Each row is a point on a tangle of strands that fork, close into loops and nearly touch. The rows are in no order.
Points whose rows are less than 45.6 apart are linked; no others are. Some points are linked to none.
Nifal: [14.5 23.4 12.7 14.4 -7.2 -8.8 -3.3 29.9 36.8 32.6]
kip: [ 57.3  -0.2  37.8 -18.2   5.7  31.9  21.6 -15.8   3.7 -17.8]
vunov: [-30.8   4.0  10.8  43.6   8.4  -2.6   4.3  -6.1   2.8  11.9]
Lesit: [ 50.4  30.6  38.2 -22.5 -14.3  19.4 -10.0  -5.1  -3.5 -29.1]
fom: [ 79.3 -13.1 -14.8 -36.8 -47.5 -12.0   9.4 -11.2 -29.3 -13.8]
ras: [-54.1  -1.8  16.4  25.0  -4.5  -7.5 -25.9 -13.4 -25.8 -16.2]
fison: [ 21.1  20.5  26.6  29.9  14.9  11.6  17.1 -16.0  11.6 -20.6]
mibap: [-46.1  -5.5 -64.5  -1.2  -8.7  -2.2  11.5   7.7 -39.0  11.7]
lem: [-17.2   1.7  19.4  51.6  17.3   8.1  24.6 -11.5  10.1   7.2]
sop: [-52.4  -1.9 -44.0  24.5 -12.7  -8.6   0.9   5.3 -34.2  19.8]
gutet: [ 78.9   8.0 -11.3 -44.8 -51.8  -0.2   7.7  -8.7 -26.0 -15.6]
supon: [-45.0  12.5 -59.4 -42.0  -4.2 -12.4 -13.2  12.0  -6.2 -14.7]
nali: [-51.5 -41.4 -33.6  -5.4   8.3  -4.5   4.9  -3.1 -28.7  12.7]
rega: [-49.9   8.6 -33.4  37.5 -10.7 -10.2   8.2   1.6 -20.8  20.3]
sifa: [ 77.3  24.8   2.7 -38.6 -37.0  12.7   1.5  -6.2 -17.5 -28.1]
Lemad: [ 43.7  53.7  32.3  10.9 -10.9  13.1   2.5   8.8  16.9  -8.0]
Ganez: [ 25.0 -22.2  51.1   0.8  28.1  22.3   5.3 -19.8  10.3 -23.0]
Tipu: [ 5.8  8.4 10.9 26.8  7.4 -9.6  5.6 17.5 35.9 35.0]
fil: [ 16.5 -18.8  50.3 -23.0   3.7  11.7 -27.2  15.5  17.5  20.0]
kazos: [-41.9   4.9 -45.8 -31.3  -9.2 -24.5 -30.7   9.8  -4.2  -5.1]
piz: [ 60.8 -10.7   3.3  -6.4  16.7   5.6  24.1 -28.0 -10.9 -43.0]
Nopan: [-37.7  12.0 -13.3  42.2  -0.6 -10.5   5.1   2.6  -0.2  19.9]
Palu: [  5.4  13.4  23.2  44.7  18.3  12.0  28.7 -19.8   9.5 -18.5]
sines: [-51.2  -0.5 -10.9  12.8  -7.9 -19.5 -27.6   2.8 -15.1  -1.8]
Kun: [ 36.8  51.0  38.0   7.8 -23.2  12.2  -8.8  16.3  23.2   8.8]
kogiz: [  8.3 -30.1  26.7 -32.8   4.2  -3.7 -25.5  23.4  24.5  35.2]
vaso: [ 55.5  40.6  23.6  12.6  -6.8  17.1  21.5  -1.2  13.6 -16.6]
nege: [-25.0 -34.0  33.6  21.0  26.0   5.6   0.2 -14.4   0.8  -3.6]
Guvif: [-26.6   0.4 -41.1   5.3   1.1 -17.3   5.5  13.6  18.7  27.9]
Dad: [ 81.0 -14.7 -17.7 -20.6 -17.6 -16.2   4.6 -18.3 -26.7 -26.1]
Femi: [-15.9  17.0  25.2  29.5   8.5   0.2 -12.7 -19.2  -7.7 -28.1]
Gisek: [-46.3   5.7 -57.5 -52.4  -0.4   3.5  -1.9   5.4 -16.4 -23.0]
piv: [ 25.7  34.3  30.7  10.3 -12.8   2.1 -10.6  26.8  27.1  29.7]
Zitif: [-16.2 -40.1 -19.4 -24.2  23.2  -7.8  -1.1  11.7  24.8  28.5]
nede: [-50.9 -43.4  -6.9  13.9  13.3  -4.5   0.4  -4.6 -12.5  15.8]
Lif: [-34.2 -33.2 -37.2 -29.1  19.4  -7.9   5.6   5.3  13.6  12.0]
gepi: [ -0.1 -30.5  49.2   7.3  30.0  18.6   0.5 -12.0   8.2  -8.4]
fakar: [ 72.0  -9.8 -11.5 -17.3   0.0  -5.3  14.6 -24.8 -15.8 -37.5]
lofed: [-13.9 -13.0  22.3   3.2  10.2  -4.9 -19.1   6.6  15.5  13.3]
suv: [ 65.7  34.5  18.1 -25.7 -21.0  12.1  -6.0  -9.9  -9.8 -36.1]
pak: [-33.2   8.8 -59.3  -4.7  -0.1 -14.1  11.0  10.5   7.1  16.5]
vudaz: [-50.6   1.3 -31.2  -3.3  -9.5 -24.4 -27.9  12.1  -7.9   6.5]
Lafit: [ 31.8  14.0  49.4  -8.7   0.0  19.2 -14.4  -3.5   8.9 -17.8]
sedur: [-42.5 -37.6  18.0  19.8  15.9  -2.4  -6.4 -12.2  -9.5   3.8]
Fazos: [-42.1   7.5 -69.9  -8.8  -3.5  -2.3  18.2   7.8 -17.3  10.0]
Nozab: [-55.7  -2.9  12.2  38.1  -5.6   0.4 -14.6 -10.9 -41.4 -12.8]
lipeg: [ 19.0  -4.8  53.4  -9.3   6.9  18.9 -23.1   6.3  15.9   3.8]
zesag: [ 61.1  36.7  20.0  16.7   3.5  12.7  41.2  -1.8  18.0 -13.1]
Kagiz: [-44.9 -33.5 -50.8 -28.1  13.6  -2.0  16.6   1.4  -5.9   8.5]
nivu: [ -3.4 -35.1  -2.8 -33.5  16.5  -9.8 -16.3  20.3  29.0  31.8]
puduk: [-13.0   1.0 -19.8  18.4   6.6 -15.2   3.3  16.5  28.6  35.1]

A tip is a point with one link. Name the tips that can be reached along the links from each point below, in the order of the rows.
vunov => fison, zesag
sines => Gisek, Nozab
gutet => Ganez, piz

A fork is a point with three links, a tip a point with one. Leave the first point through the second and follow the links. Name the first fork or tip that comes.
nede / sedur => Ganez
Kun / Lemad => zesag
sifa / gutet => piz
sines / vudaz => Gisek
supon / kazos => Nozab

Name the points in between on the shortest way along the links from the first point to the second, in order.
piz / gutet => fakar > Dad > fom
Tipu / sop => puduk > Guvif > pak > Fazos > mibap
fison / rega => Palu > lem > vunov > Nopan
nivu / sedur => Zitif > Lif > Kagiz > nali > nede
Gisek / Nozab => supon > kazos > vudaz > sines > ras
lipeg / suv => Lafit > Lesit
